Each row is a point on a landscape with many peaks, with its height.
From any point a climber takes the steepest step (rise divided by distance) to one of its 3 nearest points. It stops when none of these is higher. Distance is the straight distance between rows; heights are no part of it.
q615 height 4.22: [ 12  24 -42 -52 -17  -4 -31  34]
q519 height 3.90: [ -6  59 -64 -20  -5  23  25  30]
q78 height 3.73: [ 13 -12  24 -26  -6   6 -38  20]
q819 height 2.20: [ 35   5  49  42 -19  -9  -9 -59]
q992 height 3.20: [-20 -17  74  51  -4 -18  -7 -41]
q938 height 6.15: [  5  63 -65 -21   2  38  27  37]
q401 height 4.20: [-20 -13 -18 -21   0  -7 -22  20]
q850 height 0.07: [ 87  23   1  39  -8  -2 -23 -56]
q651 height 5.42: [-44 -40 -13   0  19 -15   2  14]
q556 height 4.76: [-18 -32  -3 -11   7  -7 -24  15]
q321 height 4.07: [  3   4 -33 -39  -9  -1 -34  35]
q155 height 4.93: [ -8 -26  55  10   6  -3 -18   2]
q161 height 1.88: [ 28 -10  54   7  -4   7 -28 -10]
q301 height 4.40: [-37 -19 -29  -8   4 -24  -6  15]
q628 height 3.36: [-47 -16 -40  -1  12 -21  21   4]
q323 height 2.31: [-51 -31 -42   9  15 -31  47  -7]
q454 height 3.68: [ 18 -19  53   8  -2   4 -19   5]
q70 height 4.01: [-15   4 -40 -28  -2  -6 -20  20]
q379 height 5.90: [-25 -39  31  16  16  -9 -16   5]
q830 height 4.35: [ -8  26 -47 -37  -7  -6 -19  31]
q676 height 4.98: [ 36  -8  29 -15  -6  13 -34  13]
q234 height 4.80: [-31  10 -54   1  13  -8  53  -2]
q142 height 2.55: [  7 -13   2 -24  -9   2 -28  28]
q8 height 4.27: [-33 -41  59  28  12  -4  -8  -8]
q367 height 1.22: [-26   4 -22  -7  10  17 108   4]
q597 height 1.67: [-44 -10 -46   4  14 -12  65 -14]
q655 height 2.71: [  6  -9  70  38  -6  -7  -4 -33]
q128 height 2.19: [ 44   0   2 -40 -15  18 -41  26]
q835 height 2.46: [ 30   1  65  31  -8  -3 -11 -36]
q199 height 4.04: [-38 -36  74  49   5  -5  -3 -19]
q856 height 4.08: [-31  -7 -40 -14   9 -13  -2   9]
q489 height 2.72: [ 16  -9   1 -38  -6  -1 -41  26]
q274 height 2.32: [-23  32 -57 -10  10   5  55   8]
q598 height 0.76: [ 65  15  12  43 -17  -5 -13 -64]
q118 height 5.83: [ 16 -17  38  -7  -3  10 -29   9]
q947 height 2.07: [-25  10 -44   3  13   7  75  -3]
q448 height 1.89: [-22  33 -50  -8  13  15  64  15]
q47 height 4.16: [  2  43 -57 -44 -11   4 -19  31]
q344 height 4.51: [-25 -29  71  25   7   1 -13 -15]
q359 height 1.76: [ 37   4  54  20 -10  10 -15 -25]
q189 height 4.83: [ 71  20  26  25 -12  16 -19 -45]
q674 height 2.29: [ 59  13  39  40 -19  -1 -15 -57]
q66 height 1.54: [-14  24 -39  -6   9  27  92  10]
q769 height 5.16: [ 66  13  40  12 -10  12 -16 -24]
q774 height 5.37: [-23  24 -55 -15   3  -5  16  19]
q775 height 1.77: [-37  10 -40   5   9   2  76  -1]
q816 height 5.20: [ -7 -24  45   7   3  -1 -26   8]
q202 height 4.63: [-18  30 -55 -32   3  -4  -2  24]
q699 height 1.93: [ 46  14  40  42 -19 -11 -18 -56]
q917 height 5.35: [-42 -60  20  19  19 -17  -5   4]
q92 height 5.19: [-30 -40  -2   3  14 -12 -16  14]
q613 height 2.66: [  1  63 -65 -38 -10  11   1  36]
q435 height 5.56: [ 63   5  32 -16  -7  23 -31   4]

For each start below, name the point where the climber stops.
q835 | q118
q199 | q118
q448 | q234
q556 | q379
q66 | q234
q47 | q774
q367 | q234
q321 | q774
q70 | q774
